A landscape with many peaks, sampled at points; each row gives a point and its height.
From any point a climber takes the steepest step (rise divided by distance) to one of its 5 nearest points. It stops when none of these is higher. Distance is the straight distance between rows; heights are no part of it.
(204) (h 400): [ 0.72  8.02 -0.21  1.23  3.90  1.60  1.34 -2.92  1.53  1.07]
(500) (h 656): [ 0.50 -1.82 -3.91 -1.22 -2.26 -2.78 -1.74  0.77 -3.40 -2.95]
(123) (h 349): [-2.27 -5.40  4.04 -0.60 -0.11  3.85  3.35  2.26  1.05 -1.29]
(582) (h 538): [-1.80  0.78  6.09  0.87  0.90  5.03  3.96  0.77  3.90  1.92]
(593) (h 505): [-3.40 -3.65 -0.72 -2.89  1.96 -5.85 -5.65  1.42 -2.57  3.57]
(394) (h 133): [-1.73  0.48 -5.32 -2.38 -5.64 -0.96  0.17  4.78  5.47 -5.38]
(47) (h 402): [ 1.11 -3.05 -1.42  0.00 -3.15  1.52  1.37  1.64 -0.56 -4.43]
(387) (h 518): [ 2.38 -0.62 -4.88  0.62 -4.07 -0.86 -2.54  0.78 -2.62 -4.05]
(395) (h 737): [ 1.54 -1.46 -3.14 -0.87 -5.02  0.91  0.34  1.44  2.50 -6.45]
(466) (h 277): [ 5.18 -0.33  2.09  2.49  3.85 -3.97  0.19 -7.65  1.73  3.53]
(543) (h 492): [-1.80 -2.13  1.31 -2.00  1.87 -5.66 -5.06 -0.21  0.27  6.08]
(74) (h 442): [-2.20 -2.04  5.66  0.02  0.51  4.54  3.27  1.46  2.87  1.07]
(106) (h 551): [-2.48 -1.62  1.61 -1.57  1.37 -2.10 -2.55  0.32  0.31  3.94]
(361) (h 607): [-0.90  1.07  1.94  0.59  0.42  2.34  1.14  0.91 -1.21  0.66]
(574) (h 439): [ 2.55  0.85 -0.87  2.46 -2.89  6.72  2.32  0.49 -1.02 -4.55]
(448) (h 701): [-0.24 -0.52 -5.23 -0.50 -0.45 -4.69 -5.08  0.58 -6.51 -0.99]
(575) (h 46): [-0.53 -6.81 -2.00 -1.08 -5.13 -1.03  3.85  3.19  4.06 -4.58]
(453) (h 282): [ 0.77 -1.52 -5.07 -1.25 -4.94 -1.56 -1.21  1.85  0.85 -5.33]
(472) (h 210): [-0.22 -5.07 -2.44 -1.18 -3.22 -1.27  1.30  1.97  0.27 -4.32]
(519) (h 692): [-1.47  0.55 -2.00 -0.63  0.85 -2.68 -3.60  0.81 -4.39  1.50]
(346) (h 497): [-0.34  0.37  0.91 -0.75  1.86 -4.98 -4.15 -0.52  0.89  5.97]
(37) (h 681): [-0.62 -1.28 -1.61 -0.31  0.30 -1.09 -1.76  1.10 -4.32 -1.12]
(429) (h 602): [ 0.13 -1.58 -1.76  0.28 -1.49  0.87 -0.13  1.05 -3.08 -2.66]
(28) (h 626): [-2.71 -3.39 -0.04 -2.33  0.54 -3.75 -3.42  0.88 -2.55  1.00]
(374) (h 606): [ 0.48  3.56 -1.06  1.44  0.62  2.89  0.52  0.35 -2.90  0.30]
(351) (h 533): [-0.92  1.56  2.00 -0.33  1.89 -0.95 -0.93 -0.01  0.99  3.34]
(42) (h 675): [-0.26  2.94 -3.81  0.49  0.27 -1.22 -3.55  0.28 -5.60  0.51]
(194) (h 682): [ 2.14  1.72 -1.71  2.52 -2.01  4.69  0.81  0.50 -2.29 -3.04]
(128) (h 404): [ 1.84  0.66  4.70  0.42  1.34 -0.81  1.64 -3.27  5.62  4.08]
(3) (h 577): [ 0.98  6.26  0.22  2.85  0.84  5.64  3.97 -0.02 -1.12 -0.42]
(301) (h 735): [ 0.43  0.20 -4.23 -0.09 -0.81 -2.22 -3.77  0.66 -5.47 -1.60]
(449) (h 743): [ 1.74  3.84  1.19  3.60 -1.27  9.00  5.21  0.62 -0.62 -2.69]
(451) (h 650): [-2.74 -6.13  2.01 -2.08 -0.03  0.00  1.30  2.28  0.24 -1.10]
(101) (h 9): [-1.49 -8.50 -1.22 -1.74 -2.99 -2.45  4.10  3.32  2.13 -3.44]
(461) (h 542): [-1.46 -4.71 -1.68 -1.89 -1.07 -2.79 -0.83  1.86 -3.28 -1.93]
(501) (h 534): [-0.22  6.32 -0.52  1.02  2.48  0.69 -0.46 -0.87 -1.52  1.58]
(238) (h 459): [-0.16 -3.66 -0.86 -0.64 -1.63  0.41  0.66  1.51 -1.90 -2.68]
(197) (h 368): [ 3.31  6.27 -1.55  1.23  4.08 -2.60 -2.19 -5.25  2.70  2.53]
(218) (h 615): [-0.61  4.03  3.43  0.63  1.14  2.75  2.69 -1.66  3.03  2.42]
(363) (h 421): [ 1.82  8.26 -1.38  0.83  4.27 -1.19 -0.98 -4.39  1.94  1.44]
(78) (h 698): [-0.53  2.18  4.08  0.46  0.86  5.31  3.26  0.49  1.52  1.19]
(502) (h 469): [ 0.81  0.30  3.24  0.32  1.11 -1.93 -0.55 -2.12  3.40  4.65]
(63) (h 462): [-2.19 -1.09  4.51 -0.96  1.20  1.94  1.43  0.75  2.33  2.39]
(335) (h 725): [-0.71 -4.54  1.90 -0.02 -1.46  4.36  3.72  1.81 -0.25 -2.98]
(322) (h 493): [-0.43  3.63  0.12 -0.07  2.27 -2.48 -2.13 -0.75  0.44  3.69]
(413) (h 661): [-0.14  3.74  1.14  1.21  0.80  4.65  2.78  0.40 -0.75  0.25]
(418) (h 380): [ 3.20  1.09  1.16  1.13  2.70 -4.92 -2.18 -5.16  2.15  5.11]
(415) (h 487): [ 1.85  2.38  3.77  0.81  1.99 -0.58  0.65 -3.67  3.97  2.67]
(340) (h 326): [ 3.75  4.36  0.50  1.46  3.80 -1.50 -0.59 -6.45  3.53  2.45]
(55) (h 456): [-2.65 -4.52  0.99 -1.58 -0.29 -0.90 -0.28  1.62 -1.76 -0.94]

Call two points neighbours if one is among the 5 nearest of the other. Go from one point of each pair to the other, from neighbour to neighbour, staying as high as possible. Name the lowest point that can't be avoided.
(301) / (395) -> (387)
(301) / (194) -> (374)
(194) / (335) -> (461)

Where does a climber stop that starts at each point below?
(238) -> (301)
(502) -> (78)
(466) -> (78)
